Points on a hilly landscape, in no order, each with its height.
From any point a ball rolls to the lowest of the 2 points nearest to it. It stops when none of these is lower. Distance is the straight distance between rows; heights are no part of it.
K_6: [-18  21 -14  29 -36   9  -5  -2   4  13 -16  17  18  12 -20 -11   3  -1
  -9 -21  -4  21  -1   7   4  11  22   4  -1  11  15   4   5  10 -10   4
  13 -13  33  -1   7 -27 -45   3  20  -7 -12 -23 -20 -28]  h=23.0
K_241: [  7   4   9 -20 -15  20   6  29   6  12  -4 -36 -28  -3   5   1 -13  -1
  31   4 -19  -3 -22 -45  16 -15  -4  -6  -6  -3 -29 -16  -5  -4  12  -1
 -19 -19 -15 -32   4 -17  12  14 -35  19 -17  25  11 -19]  h=59.2
K_149: [ -2  30 -12 -25   1  -7 -10  -5   3  15   0  13  -9  -3  34 -13 -23   0
 -15  15   1  19  -8  -5  15 -26 -13 -10 -26   5 -10   3 -14 -25  20 -23
  -4 -13 -43  -7  -2   1  -1 -13  -4  -1   5  21 -16 -26]  h=53.3
K_856: [ 11 -10  18 -20  15  24  -5 -15  14  -8  30  16  30 -10  -5   4   0 -12
  14  31  24  -6  -7  19 -24 -25   0  44  14  -1  19   2  24  10  10 -26
  42  21 -37  -3 -41  -9  25 -13   8  20  15   5  -2 -17]  h=54.6
K_332: [  1 -17 -25  -8  18  -6 -19  -9   0 -14  17  17  13  -7   4  24  13  12
  10  -5   9   1   3  22   3  13 -11   5  -3   4  24 -34  -7 -10  13   9
  19  13  11 -18  -6  13  25   1  -7  -7  -4   8 -22   9]  h=41.2
K_858: [ 18 -20  24   5 -33  13 -21  -2  30 -10  -6  27   3 -20   9 -15 -12 -11
  -6  24  37 -15  22  -5 -45  24  14  13   1   9 -25  12   1  25 -19 -16
 -11  12  38  30 -15  26 -24   1  12 -11  19  25  22  22]  h=53.1
K_758: [ 16  -7  -2  -4 -21  10  20 -22   3   1 -26 -45  15   1  -3 -10  45  -9
 -19 -23 -16 -22  15  -1  25   5  -3   3   0   6   5  -3  12  15 -15  21
  -4  10  54  18  14   9   8   2  24   4   5  18  -3   8]  h=41.3
K_286: [ 15  -3  31  -1   4  24   4   9 -18  10  -2 -39   4  -3 -30   6  22 -10
   4 -11 -10  -7  14  19  14   7 -28  14  14  -7  22 -25  17  -1   3   7
  14  -7  20 -19 -27 -41  -1  10  22  10  -1 -14   1   6]  h=50.6
K_597: [  3   4  17 -23  34  10   9  20 -37   5   3 -17  -4  14 -23   7 -16  -2
  -2 -18 -12 -13   9  34  10   9 -31   2  30  13   6  -7  40 -16  30  -4
 -29  -2 -23  -5  -6 -23  -6   6   0  11   2 -50  10  22]  h=38.8
K_25: [ -8  31   9  29 -21  -8  11  -2  -1  18  -6  11  15  13 -24 -27  17  -4
  -5 -30 -21  19  -1   1 -12  13   6  -5   7  10  24  14  30   1 -15  11
   6 -22  14  20  -6 -24 -38 -10  25   8 -22 -42 -11 -12]  h=13.6
K_79: [ 40  18 -34   0   8  29 -31   5  15 -16  -2 -20 -31 -34  13 -49   3 -11
 -24   6   3 -27 -16  -3  -2   9 -10   3  20  15   2   6  12  -1  17  -4
 -24   6  21 -10  30  -9  -5   9 -16   3  16 -14  14   9]  h=39.4
K_501: [-11   3  -4 -36   7  -7  27 -17  -3  -9  -6 -14  26  36   7 -13  -5  -2
  -4 -12   1  -3  14   0   0  -6 -10 -12  22  30  -1   0  43   0 -17  12
 -13   7   8  17  26  15  18  22  -9  -8 -12  -5   6  14]  h=42.2
K_995: [ 16  14 -49   9  10  16 -25  -5  -3 -29 -12  -3 -27 -25  10 -29   0 -15
 -37  13   8  -4 -14   0  10  -6  -6  13  11  12   4   7  -7  -1  31 -22
 -20   5   2 -12  33   3  -1 -20 -13   8  16  -9  -2  -9]  h=36.6
K_540: [ -9  -2  -4  26 -12 -12   0  -4  -3  15  13   1   8   5  -4   7  19  -2
   2  -3   4 -30 -30 -21  -4  12  36   7   5 -18  -1  29 -21   3 -13  19
  36   6  24  -8  -9  15   2   4  22  -9  18   5  -5   0]  h=29.2
K_407: [-35 -11  -4  20  23 -30   2  13 -33  -7  23  -7   5  32  16  34 -13 -15
  12  11  -3 -12 -17 -12  22   5  15   0  27  17  22 -16 -18   2   6  20
  12 -15  -7 -23  -1   4  23  15  -7   9   0 -11   3  24]  h=27.8
K_532: [ -3  19  18  57 -19  -6  -2  20   3  -2  -8  21   8   4 -25 -24   4 -23
  -3  -5   0  19  10   0 -13  13  -3 -14  28   3  25  16  12   3 -30  -3
  22  -9   9  12 -20 -20 -18  -4  23  10   4 -25  10  10]  h=23.9
K_977: [-14   8  -5   7 -33  18  17  -6   5  19 -20 -12   6   5 -19  -6  -3  -3
 -11 -16  -6  -2 -24   8  12  -3  34  36   0  -5  -3  11  14  16  -7  -6
  22  16  20  10  16 -32 -34  18  17  -5   6  -9 -10 -40]  h=31.2
K_750: [ -8  14  22  26  -6 -37  15 -18  -1  16  37  -8   6  -3  26 -19  34   2
  17  22 -15  18 -27 -31   8 -51   6   9 -15 -17  -1  15 -19  -6  -6 -10
 -10  -9 -42  27  21  13 -15 -19  31  -3  22  24   3  -5]  h=61.1
K_134: [ 10  -7  11 -27 -30  37  -9   8  14  18  -5 -11  -1   0 -11  -8 -10   2
   7  10  -4   8  -7   9  -4   6   2   6  17  14  -4 -13   8  18  10 -29
   8 -11  12 -28 -34 -54 -14  14   0  10  -3   2  -3 -45]  h=42.6
K_958: [-13  10  -7 -30   9  -7  24 -22   3  -6  -3 -15  12  26  17 -29 -25  -4
  -8   6  18  13   3 -16  18 -23  -1 -17   8  16 -12   0  22   5 -29   6
 -19  16  -8  10  55   4  21  19 -10 -25 -17  13  17  -5]  h=45.6
K_825: [ 10  -5  31   5 -11   2   7   6  -1   1   1 -12 -10   2  -3 -10   4 -15
   4  13   9 -10  20 -37 -13  14  -5 -11  -2   3 -22  -8   0  12   3   4
 -30 -28  24  -4   1  25 -16   4  -4   1 -10  -1  17  28]  h=31.3
K_563: [  7 -12   1   9  19 -11  -5  12 -12  -1  -7 -14 -26 -20  14   4  17  25
  12 -15 -24  -4  -1   3  14   8 -19 -41 -19 -24 -10  10 -19 -13 -17  23
 -32  10   1  17  26   1   7   9 -19 -20   2  13  12  11]  h=49.6
K_542: [-13 -19   3  36 -19  -3   2  -5   2  -1  -6  -6   1  -9  11  13  23  -1
   6   0  -2  -1 -10  -6  15   0  26   6 -18 -25  -5  14 -33   7 -15  10
   6  13  19  13  11  10 -17   1  19 -10  18  20  -7  -4]  h=35.5
K_345: [ 36 -13  -9   2  -9  13  -1  10  15  -9  17   8  -9 -30  -5 -11  22  -4
  28  -3 -18 -30 -32   3 -13 -14  14  34   7   5  22  14  10   5   9 -29
  11  32 -14  14 -18 -18  15  -4 -13  34  20  24  -7 -20]  h=48.1
K_755: [  5 -19   0 -19   4   8 -17 -13   7  -9   7  10   2 -16   0  22  16  31
  11   3   5  15   2   7 -16 -12 -14  26 -38 -28  -4 -27   5  -2  23  -4
 -27 -14  -2  -7  11  14 -11 -14   5 -13 -11 -14  -8 -11]  h=36.2
K_582: [ 15   9   0 -13  -1  -8  10  17  19  21 -31 -10  -8   9 -11   4 -15   1
  -3 -40 -18  -9  28  23  -9  20  -9 -26  -8   3  -6  -3  22 -13 -14  25
  22   8   9  10 -27  -2   6  30 -15  19 -24 -15   2  21]  h=56.8
K_163: [ -7  15   0 -12 -10   1  15  10  -6  20  -5 -35 -24  16  15  -2 -12 -21
  20  10 -10 -21 -19 -52  19 -33   7  15 -12 -13 -19  -3  -7 -13  29   9
 -16 -33 -20 -22  15  16  -1   6 -19  26 -17  10  -3 -12]  h=61.7
K_643: [  4 -15   6 -38  16  -2   7  -5   5 -10  29  23  16  12  -5   1 -17  19
  24  12  11 -12 -11   5 -41   3   8  -7  18  23   0   3  35   7  -1  -6
   3   6 -16  10  -3   8  39   4 -13  -3  -7   2   3  -6]  h=26.4
K_906: [  4 -13 -29  25 -23  19 -22  13  23 -20 -13  37 -17 -27 -14  -4 -16   4
 -12  -3  16   1  -9  -8 -37  23  23  -6   6   1 -24  14  -7  18   0 -27
  -8  10  17  13   0   4 -23 -12 -17   5   3   0  12 -10]  h=43.0
K_362: [ 19  11 -12 -31  -2  34 -11  -7  11   2 -14   4  -9 -25  -7 -12  -8   8
 -13   3  12   0   1  -3 -23  -5  -3  13 -18 -11 -31  13  23  -2  25 -32
 -17  -1  -7  -9  -2   4 -13 -19  -3  -7   3  -9   5 -27]  h=66.5
K_95: [ -3 -24  15  28 -16   9  15   9  -5   7 -24  -8  15   4 -20  30  -5 -11
  -8 -15   4 -10  27  34  19  14  15  12   8 -19   4   2 -15  16 -22  17
  40  29  35   5 -17 -23  15  26  12   4  10   7   2  21]  h=28.4
K_811: [ -1 -13 -12 -21  15  17 -25 -10   6  -8  14   5   2 -10  -4  16  11  15
   9  12   6   1   8  -1  -9   5 -13  14 -18 -11  -2 -45  -3  -3  14   6
   8 -14  16 -37 -11  14   2 -11  -5  -5 -15  -1 -14  -6]  h=41.4
K_578: [  2   5  36 -16  26 -23  22   7 -31  14  16 -20  12  22  -4  11   3 -12
  15  -8 -16 -10  11  18   4   2 -19   6   8   9  22 -12  25 -13  12  20
  -4 -15 -13   3 -19  -6   0  13   7   9  -3 -27   0  29]  h=43.6
K_760: [ 25  -2 -40 -49   3  21  -5 -11  28   0  -8  11 -20 -26   8  -9 -11  19
  -8  -1  11  -7 -11  -5 -18 -26   5  17 -40 -16 -27  18  21  -4  31 -33
  -3  16 -32  -8  -8  14  19 -23 -41   9 -12  13  -6 -39]  h=64.7
K_439: [-27   2   7  17   0  -8  -7  -9  -9  14   9  -2   7  11 -10   6  16  13
  34  -8   3  11   3 -25 -11   6  15 -12 -22 -10   5 -16  -6  13 -41  46
   8 -37  24  -2  27  -2 -16  15  -7 -24 -28   8  -7   3]  h=47.9
K_828: [ -8  -3   2   0 -26  16  -4  14  26   3 -31  10   2  -4  -4  23 -38  -9
  -3  -6   6  14  18  44   0  -1  12  14 -17  -3  -7 -16 -21  -2  -1  -8
  41  16  12 -10 -41 -28  -6  29  -9   9  -4  25 -14 -14]  h=42.5
K_740: [-14 -10   0   0  26  -8 -17   2 -27   0  19   5  11  19   7  12 -13   2
  10   2  17 -13  -3   6  -2  25   7 -10  12   5  12 -21 -13  -4  -5  29
  19  -9  21 -21   0   3   7  17   1 -15  -5 -10  -5  22]  h=35.0
K_894: [-13  21 -21 -16  10  -9 -28  12 -15  14 -23   4 -44   2  25   8 -43  -4
   7 -10  -7  -1 -10   2  -4   5  -3  -1 -33 -14 -15  -7 -23 -27  16  14
 -13 -18  -7 -21  15  -1 -32  20 -18 -24 -13  -9 -13  -5]  h=46.8
K_800: [ 12  -8  26 -12  -3  20  -5  12   9  -3  18   4   3 -17  -4  -1  -2  -8
  41  16   6 -12  -9  15 -19 -18   3  50  -1  -2  12  -3  24   7   9 -22
  18  15 -27   4 -34 -29  -4   7  -6  26  19  10   6 -14]  h=51.4
K_35: [ 14  13  -8 -18   0  12  16  -4  16  -4  -9   8   2  -2  -5  -9 -21  -2
 -15   9  16  -3   3 -14  -9 -26   0   9   5   2  -6  25  20  -2  -1 -22
  26  17 -41   2 -27  14  33 -25  -6  18   1  13   1 -17]  h=60.9
K_337: [-19  -7   3  29  -9  -1  13   7  -6 -16  -6  -1  15  20 -14   9  -5 -22
 -28  16   7  32   4   6  33   5  -7 -13  48  26  18  -9 -20  18  -3 -12
   6 -10   3 -10  -5 -19  13  -6   7  13   0  -2  10  -1]  h=36.3
K_66: [ 10  17  -8 -10  -6   8 -20  16  28   6 -32  20 -13 -10  13  -9 -56 -18
  -4  -3  19 -11  19  35  -9   8   8  -6 -11  16  -1  -3  -4  -7 -10   5
  36  13  13   9 -25  -6  -8  41 -16   9   1  19   3  12]  h=48.6
K_294: [ -4   7 -13  -9 -10  -1 -10  12  12  11 -41  -6 -21   9   8   7 -36   0
 -15 -32  -7  -3  20  31  -2  22  -1 -31  -9  15 -10  -2 -12  -3   0  19
  13   7  28   8 -13   0  -6  39 -30   2 -19 -10  -8  11]  h=53.2
K_90: [  1 -10   8  60  -1  -3  -2  27  -5 -19 -28   6 -13 -27 -17  32 -10 -14
  -8  -1   9   3  29   1  17  10   0   7  10 -32  -1  13 -17   6 -16  17
  18   7  -9   4 -23  16   8 -11  -5  22   1  -7  15  45]  h=37.7
K_83: [-13   8   0  27  27   5 -11  16 -28 -11  23  22  -4   2 -28   7  -1  10
  -2  15  -1  28  -6  -8  -4  15 -19 -24  29  15  10 -17   6   2  14   1
 -14 -30 -22 -27   6 -21  -9 -19  -8   4 -13 -44  13   4]  h=49.2
K_647: [-11   6  31  45 -14  -8  23  22   0   4 -31  -6   1  -2 -22  15 -24 -13
  -7 -13   9  -5  33  10   5   0   8   2  -7 -27 -15  33  12  12 -31  18
  20   6  -8  29  -2   9  -1   9   6  11  -3 -19  28  40]  h=43.4
K_805: [ 27   9  -1 -17   1  -8  12  -9   5  -5  10  -6   8  -3  -1  -7  33  -6
 -22 -18 -25   3   8   4  -1  -3 -32  10   6  22  28  -3  16 -17  40 -18
 -17  -5  -4   8 -26  18   3 -29  21  35   5 -13 -17  16]  h=24.1
K_296: [  5   5  32  -9  -4   7 -21 -20  19  13  32  18  34 -13   9   1  12   9
   6  25  20  13   7   8 -15  -9  -3  10 -11 -10   3  -7 -11  -7  -9  -9
  40  -3  -6 -13 -47 -17  -3 -12  32 -25  29  26 -12 -22]  h=60.8
K_190: [  1  -7   5  39 -22  11 -24  21  17   5  -7  39 -18 -19 -23  -7 -18   3
   1   2  20 -14   8  -8 -46  48  26 -15  12 -17 -31  20 -18  18 -13  -8
   2   0  28  10 -27   1 -34  -1   3 -12   9   3  15   6]  h=46.7
K_409: [  3 -17  -2  13 -21   2  -6   1  10  -1 -21  -1 -13 -30  10  14  21  26
  18 -19  -2  -6  -1  10  -2   2  16  19 -45 -32 -13  12 -13   0 -30  10
  -4  27  14  33  32 -12 -18  17  -3 -32  11  20  -6  -6]  h=40.9
K_61: [ -6  17  12  28   1 -37  13 -14 -19   9  13 -15 -11   2  25 -15  21 -12
 -10  18 -18   9 -13 -39  19 -24  -5   0 -13 -19   2  23 -35 -16  17  -4
 -37 -21 -28   2  24  27 -19 -37  20   1  19   4   5   8]  h=62.7
K_923: [-19 -10  -1 -21  -8   2 -22  14  -7  12 -15  10 -28   8  22  30 -34   1
  22  -3  -1  -1  -5   4 -16  29  14   4 -32  -6 -24 -17 -30  -7  32   3
 -15 -19  17 -19   3  16 -28  27 -30 -18 -20   8 -12 -10]  h=41.8
K_645: [-19  -2  -6 -12  13 -39  10 -22  -3   5  30   5  11  12  26  19  32  11
  13   9  -8   4 -15 -25  10 -19   1   6 -23  -6   8 -16 -23 -13  23   8
  -2 -23 -29 -11   5  41  12 -26   7  -4  -7  15 -24  -7]  h=45.7
K_285: [ 13  -8 -37   6   2  21 -12   0   4 -28  -8   9  -4 -18   0  -6  -1  -4
 -40  11  16  -8 -19   9   2   8   3  -2  25  13  -9  20  -3  12   8 -27
  -9  34  -8  -7  17   8  20 -19  -1   8  17   2   9  -2]  h=36.5
K_604: [ 12  25   6 -25 -11  17  17 -14  23  21  -6   3  -4  -5 -11  -3  -8  15
  -5  -9  -3  18   3 -18   7 -41  -1  -3 -13 -21 -15  30  12  -7   0 -21
  26   5 -60   0 -31  10  31 -44  12   9  -9  16  -5 -30]  h=58.5
K_228: [-32  10  21  -2  25 -29  14 -11 -14  12  29  -7   8  17  23  -8 -14   2
  31  33   3  19 -11 -29  20 -40  -3  -1 -18 -11  -3 -10  -8 -10  -2   3
 -21 -19 -48   1  34  11   2  -8  -4 -14  -2  12  12   6]  h=58.8
K_34: [ -4  -6  -6  23 -22  10  -4   5  15  -4 -28   9  23   2  -8   7 -13 -11
 -18 -10   4  29  20  40  22  -7  12   0  -2  -1  20  -8 -26  10 -27   6
  48  25  23  -2 -28 -29  10  23   1   7   5  21  -7  -2]  h=35.9
K_935: [ 41  14 -28   5   7  13 -20   8  12 -12  -7 -20 -15 -32   5 -40  14 -15
   1  -8 -13 -36  -7  14  -2  -3  -3  15  -6   7  15   8  17  -5  -4   0
  -1  25  15  12  18 -16   7  16 -11  12  31  -3   9  17]  h=42.4
K_374: [ 13 -17  18 -26   3  10 -12 -30  18  -2  41  20  27 -19   2  12  30  10
  19  30  17 -10   0   6 -22 -16   0  37 -12  -5  10 -10   8  -3   4 -13
  40  12  -5  -9 -41   6  18 -17  26  -1  21  22 -11 -10]  h=57.7
K_619: [-36 -25  -1  33   4 -28  16  18 -28 -17   4  20  -1  22  -3  39 -26  -3
   5   0  -1  11 -11   2  18  -1  21 -10  19  -3   5   4 -18   7  -6   3
   7  10 -29   9  -7  15  13  -6  -7  11  -2 -10   1  14]  h=18.3
K_38: [  9  -9 -18   5   1  15   0  -2   7 -26   0  11  18  -6 -18   0   6  12
  -5   1   9 -14  -8  20  -6   6  13  12  29  12  14  -1  28  19 -11  -5
   9  31   8  11  17  -5  17  -4   4   3   7  -8   8   5]  h=32.0
K_266: [  4  -1  13  -8   9  28   2  -1 -11  10  11 -14   3   4 -25   7   1  -7
  -2   7 -10  15  -4  16   6  -6 -19  17  19   9  20 -17   6  -1  22 -28
  19 -15  -9 -34 -33 -46  -6 -14  13  14  -6 -18  -9 -27]  h=46.9
K_849: [-27 -13  -3  19  13 -31  16   7  -7  -7  11  27   7  24 -11  38 -14  18
  17 -12  -2 -18 -16 -12 -10  -3  23  -8  10  -8   1  23   6   2 -16  17
  23  12 -30  18  -3  38  28  -8  -8   4 -13 -23   1  19]  h=5.8
K_382: [-23  -8  -3  -1  13   7 -25   0 -18  -9 -19  -8  -7   5   8  -2 -16   5
  -9  15  22  36  23  13   5  18 -21 -29 -16  -3 -10 -27 -18   8 -17  18
 -43 -16  29 -12  44  -8 -22  24 -18 -44 -27   1   9   8]  h=57.3
K_425: [ 23  -3  11  23 -22   4 -12  10  22  -3  -9  27  -2 -14  -5 -17   3  -3
 -23   0  20  -9  20   3 -35  37   9 -24   8   0 -26  35  -4   7 -22 -11
   2   7  34  30 -30  15 -21 -12  29  -9  21  -3  17  18]  h=50.1
K_312: [  4   4   4 -51  20 -22  24   0   2  10  20  23  13  34  16 -19 -23  21
  31  -6  -6 -14 -13   0 -26  -8  13  -9  21  40   8  10  35 -14 -18   2
   7  23 -25  26  10   0  32  21  -9 -10   1   8  -3   4]  h=33.0
K_388: [  3  -9  12 -23  -2   7   1  -7  -7   5  -4 -18 -19   2   3   5  13   9
  24  -3  -4   0   9 -35  -8  17  -4 -15 -26 -11 -35 -16  -8  -2  13  15
 -55 -37  28  -8  25  26 -20   3 -17 -11 -24   2   3   6]  h=24.5
K_113: [ -5 -14  17 -20  -2  -3   6 -12 -13  -3   3  -7  -6  -7   1  27  31  25
  21   3 -14   6   1 -25  -2  -4  -9  11 -35 -18 -17 -26   5   1  35   4
 -53 -33   9 -13  21  24 -31 -16  -2 -18 -11 -12  -3  -9]  h=31.0
K_901: [ -5  12   2  20  17   1  -8  13 -18  -1   8  12 -10  17  -2 -11 -15  -5
  -4  21  10  23   0 -17  -4  19 -13 -43  14  15  -7  -7 -19  -6  -1  -1
 -30 -43  -4  -8  13 -12 -14  -3  -7  -9 -12 -14  20   6]  h=52.0
K_545: [ 15  12  16 -14 -26  24 -24  -3  20   6  -5  21  -1 -22   2 -12 -18 -12
  -4  20  21   5  12   5 -22   0   1  17 -11  -7 -21  11   1  10   4 -23
   5  -9  -1   1 -29 -11 -37 -12  11   2  16  14  14 -24]  h=68.3
K_630: [ 17   6  -7  -3  18  -9  -3 -10  -2 -19   9  10  15 -15   8 -21  37  17
 -17  -2 -18   9   2  24   6   2 -27  -6   6  17  24   3  12  -8  15 -22
 -34   9  -6  21  15   5  -4 -18  14   3  18 -10  -5   3]  h=29.5
K_987: [-16  -6  13  34  -8 -10   0  11  -2 -12   1  20  22  14 -11  -1 -14 -17
 -28  12  15  19  26  17   2  25   1 -12  38  17  21   6  -6  12 -17  -4
  19  -2   2   5 -31  -8  -3  -5  23   9  -2 -16   8  29]  h=31.1
K_506: [-17  -2 -15 -19  23  -9   4  -7  -5   0  -7 -22 -12   6   8   2  -9  24
  -1 -11   0   6  -8   1  25 -14 -14 -33 -12  -6 -21  -1   0  -9 -19  21
 -31  12   0   1  53  -5  16  21 -22 -30 -11  10  13  -4]  h=49.0
K_497: [ -5  -7 -15  24   7 -12 -17 -22  -7 -18   0  -1   4   3   5  -6  12   1
 -17  10  20  38  27 -12   2   8  -8 -45 -11 -12  -1 -18 -25   8 -40  24
 -28 -15  32  12  51  13  -6  -6  -8 -32 -19  11   6  13]  h=60.0
K_627: [ 30  22 -43  11   9  -6  -5  -7   7 -16   9  19  -4 -26  15 -43  25  -7
 -39   3 -19   4 -14   0  -1  -4 -16 -15  17  27  22  15   1 -11  30 -27
 -31   9 -11  10  18  18   1 -30   1  13  21  -8 -14   0]  h=33.3
K_277: [  8  17   9 -22   8  15  -8  -7   3  25   9  19  -6 -17   5  -2  -7  22
  -6  12  -2  18  -3  -4   5 -25 -24  -8 -22 -14 -23  13  -1 -20   3 -25
  10   2 -49 -10 -26 -11   3 -31   5  -8  11  13  -5 -36]  h=55.8
K_20: [ 18   3 -41 -42   8  22  22  -5  20  -5 -10   4 -17  -7   7  -5 -24   1
 -18  -5   7 -11  -9 -13   2 -25  16  13   5   7 -15  31  17  -3  24 -29
  19  22 -45 -11 -19  17  54 -27 -41  25 -13  15  -4 -28]  h=62.8
K_441: [  5   4   3 -12  31   1  -1  -5 -26   6  10 -38  11   7  -9  -8  28  -6
   5  -7 -15 -15  -3  12  25   2 -23   5  23  13  31 -15  14  -9  -1  22
   7  -2  10 -18   2 -34   7  13  12   5   6 -15 -12   9]  h=48.0
K_43: [-33  -9  17  15  14 -25   5 -29  -6  -9  39   8  24   8  11  16  22   7
  -5  31  12  17 -11 -31   1 -25  -5  10   1 -14   5 -11 -18  11   9  -9
  -2 -21 -39 -12   6  37   7 -38  24  -9   8   0  -4   7]  h=48.9
K_69: [-13  20  -8  15  20  -7 -32   0 -25   2 -12   3 -10   6  14 -10 -21  -8
 -16   4  18  33  26  17   4  15 -28 -23  -2  -1   6 -17 -12  -9 -14  17
 -14 -29   4 -14  22 -26 -31  18 -15 -23 -13 -16   4  13]  h=54.7
K_194: [-18  23  -4   4  -8 -29  14   2 -20  15   6 -32 -14  15  24  -2   6 -16
   5  10 -22 -16 -25 -48  21 -21  15  22 -18 -15  -8   9 -18 -13  27   5
 -18 -22 -24  -1  30  23 -16  -9  11   8   3   4  -7  -1]  h=63.7
K_559: [-12 -13   9 -20  -6 -29  23  -9  -6   1  -1  -8  -4  18  22  29  23  11
  20 -15 -25   7  -6 -14  17  -9  -5 -13 -22   2  -4 -22 -27 -11  18  12
 -24 -18   1  -7   6  23  13   0 -11   2 -16  19 -19 -13]  h=41.0
K_555: [-23 -18 -14   6  -4  15   0   3  -5  -7 -24  -8   2   9 -17  12 -14  -3
 -23  13  13  25  15   7  21  19  -7 -10  23  11  -6 -31 -12  21   3   4
 -15 -14  26 -25   9 -10  -2   5  -8  -4 -15  -7   2   3]  h=41.1
K_443: [  2  -2   4 -48  -5 -14  -3  -2  13  14   3   1 -11  14  24  10  -9   8
  19  -3 -12   4  -9 -14 -10   1  -6 -13 -39  -1 -22 -28 -12 -11  30  -1
 -12 -24  -1 -22  -5  15  -8   9 -13  -4 -26  20 -20 -18]  h=34.4
K_238: [-15  44 -15 -17  15 -22 -14  -2  -8  22 -13   6 -28  19  33 -17 -54 -24
  -1  12   6  17   1 -12   6 -13  -7  -8 -24  12 -10  -8 -15 -18   7  -4
  -9 -20 -20  -9  15   8 -19  14 -16 -11 -10   7  -4   1]  h=50.2
K_599: [  5 -19  -4  32   1  -9   1  18  -3 -23 -12  20  -1 -11 -11  33  -6 -17
   1  -9   1  -6  19  24   5   6   1  14  13  -9  32  -7 -14   6  -2   1
  34  22  -3   6 -35  13  19  -3  -6  32   4  -4   1  25]  h=32.2
K_657: [  3  16  10  -7  -6  -9  26   4  -8   0  -2  -4   3  26 -10  -4   4 -18
 -28 -12 -20  -2   4  13  -2   9 -15   6  17  30  11   8  20  -9  42 -21
 -18 -14  -7   5 -21   9 -21 -18  21  27  -2 -37 -13   3]  h=29.3
K_622: [ 14  -5 -26  22 -17  25   3  10  28 -17 -18  29 -16 -20 -17 -16 -22  -9
 -39  -6  19  -6 -12 -11 -14  16  19 -17  30   5 -21  33  12  19  -1 -36
  -6  24  -5   6  -2  10   8 -25 -13   7  -2  -7  19 -10]  h=39.8
K_795: [ 33  -4 -36  14   7  13 -15  16   9 -17  11   0 -20 -36   2 -36   8  -8
  14   3  -2 -35 -36   3 -10 -11  17  27  16  18  22  21  20   5   3 -22
  -4  39 -11  13  21 -13  20   4 -34  26  28  13   6  -4]  h=45.4
K_921: [-11  16 -20  33  -2 -22  -5   0   0  22   9  -5  -1  19  12 -14   6  -6
  12   3   0 -17 -12 -44  -6  12  31 -13  -9  -9   9   0 -34 -10 -42  39
  38  -9  37 -15   3  10  10  19  -1  -7   1  21  -6   8]  h=36.8
K_691: [ 12  -7   8 -29  -8 -10  19 -26   2  -7  -5 -47  17   1  17 -11  60  -2
   3 -10 -14  -2  14  -5  34 -16 -21   9 -26   0  15 -19  10   2  -5  23
 -30  -5  44   7  24   9   2  15   7  -1  -9  14  -7   4]  h=45.3
K_107: [-11  -1  -3  22   8  -4  -4   5   5   9  18  -6 -10  12 -16   4   3  10
  39  11   1  -9 -12 -53  -6   1  19 -20   6  -9 -10 -21 -19   9 -32  31
   8 -18  20 -17  13   8  21   5 -16  -8 -19   6  16   5]  h=43.1
K_748: [  0  28   7 -27  10   8  22   1 -12  11  -8 -12   0  11 -18 -10 -13  -6
 -14 -13 -11   4  10  14   0  -8 -26   4   7   5  -2  11  47 -12  27  -8
 -18  -6 -28   4   3  -3 -11 -15   7   9  -8 -43   1   4]  h=34.3
K_909: [  3   3   0 -12 -29  32   7   8  10  16 -15 -16  -2  -6 -22  -4   5  18
   7 -31 -31  11  -7  22   6   0   6   9  -8  10   0  -7  14  12   3 -15
   8   2  12   4  -1 -54 -19  11   0   6  -5 -10 -15 -43]  h=37.5
K_137: [ -1   0  10 -28  10   1  11  -1  -2   5  27 -13 -11   2  13 -10  -4  13
  24  15 -11  12 -19 -28  14 -22 -17 -15  -9  -9 -20  -9 -14 -18  11  -8
 -29 -18 -29 -18  24  -9  15  -2 -15  -6  -1  20   9 -12]  h=56.3
K_735: [  7 -21  11  -6  -6  -9 -11  -2   3   2 -24 -24 -21 -19  22   5  19  21
  -4 -30  -5  -9  18  33   6  13  -5 -18 -48 -33 -16  16 -19 -11 -28  17
 -22  25  26  33  24  -1  -3  24  -7 -36   5  24  -5   7]  h=45.5
K_918: [ 11   1  15  -4 -13   7  15  -7  11  -4 -20 -30   8  -1  -8  -6  18 -12
 -11  -4  15  -3  33  -3   6   1 -10   7   0  -4  -8  -6  19  16 -16  17
  -5  -3  27  12   5  19   5   3  16   5  -6   1  12  24]  h=36.9
K_697: [ -6  15   0 -26   7 -30  26 -14  -5  13  17  14  20  43  21 -41 -13  -4
  -2  -8  -4 -11  -6   5 -23  -1   9 -23  10  31   5  25  33  -2 -19   6
 -15  16 -11  42  27  10   7  24   3 -17   4   6   1   7]  h=37.8
K_417: [-16 -25 -17  46  -1  -2  -4   3 -23  -9   1   4  16  -1 -21  37   1 -10
 -17  -6   6 -26 -10  28  20  21  31  31  16 -18  16   8 -18   8  -7  13
  38  35  36  -2  -8  -1  -4  14  17 -10  22  -5  -7  12]  h=18.0
K_221: [  8 -13  31   6   3   0  10  -3  -5   2  11 -20  16  -3  -9   1  27   5
 -12  -2 -14  -4   6   8   7   7 -13   1  28  -5   6  24  -5  -2 -19   4
   9  17   2  13 -22 -16  19  -5  37 -10  28   1   5   4]  h=67.4
K_404: [ 20 -14  30 -11   7 -18   1 -13  -5   3  22 -11  23  -7  17  -6  46  -1
   9   3  -3 -13   8  12   7   1 -11   2  -7  -5  12   6 -12 -10  -3   0
   9  10   4   7 -24   1   3   2  33  -8  31  20  -7   7]  h=65.7
K_214: [ -6   0  28  -1  -9 -16   2 -13  -1   5  26   3  36   5   9   0  33   1
  22   4  -8  12 -10   5 -11  -2   8  13  -7   3  19  -8 -11  -3   2   2
  12  -4   2   5 -16 -15 -15  -5  35 -10  15  12 -21 -15]  h=63.8
K_145: [ -8 -13 -25  22   8  -3   3   5 -12 -22  -7  12  10   4 -12  27   4  -9
 -14 -17  -4 -21 -10  37  19   7  15  18  25   8  31   3  -5   8   1  -2
  27  37   7   6   3  -1  14   2   5  22  15 -10  -7   7]  h=26.3
K_733: [-14 -21  12  -6  16 -13  20   5   9  -9  16  21   8  16 -26  28 -15  35
  33 -11  -7 -16 -11  -4 -26  -9  26 -10  23   9   0   7  30   7 -23  12
  17  22 -16  25  10  13  34  12 -16  -1 -14 -20  12   7]  h=17.4
K_505: [-16 -13  -1  17  11   8   4   6 -24 -15  -4  -7  -2   4 -29  34   2  15
 -17  -2  -1   9  15   2  16  19 -17 -17  29  -2  -4 -11  -2  11   7  11
  -8 -22   3 -19 -10   0   7 -24   8   3 -19 -38  13  19]  h=45.8

For each start below, name the point where the ball stops.
K_506 -> K_849
K_20 -> K_443
K_382 -> K_25
K_856 -> K_285
K_286 -> K_25

Call two points neighbours if one is among the 2 nearest of the other. Go from one point of each pair to the other, from neighbour to neighbour, staying as low as possible. Name the highest point that can't be avoided.
K_388, K_849 -> K_811
K_540, K_388 -> K_563
K_805, K_285 -> K_995
K_805, K_25 -> K_286
K_137, K_443 -> K_228
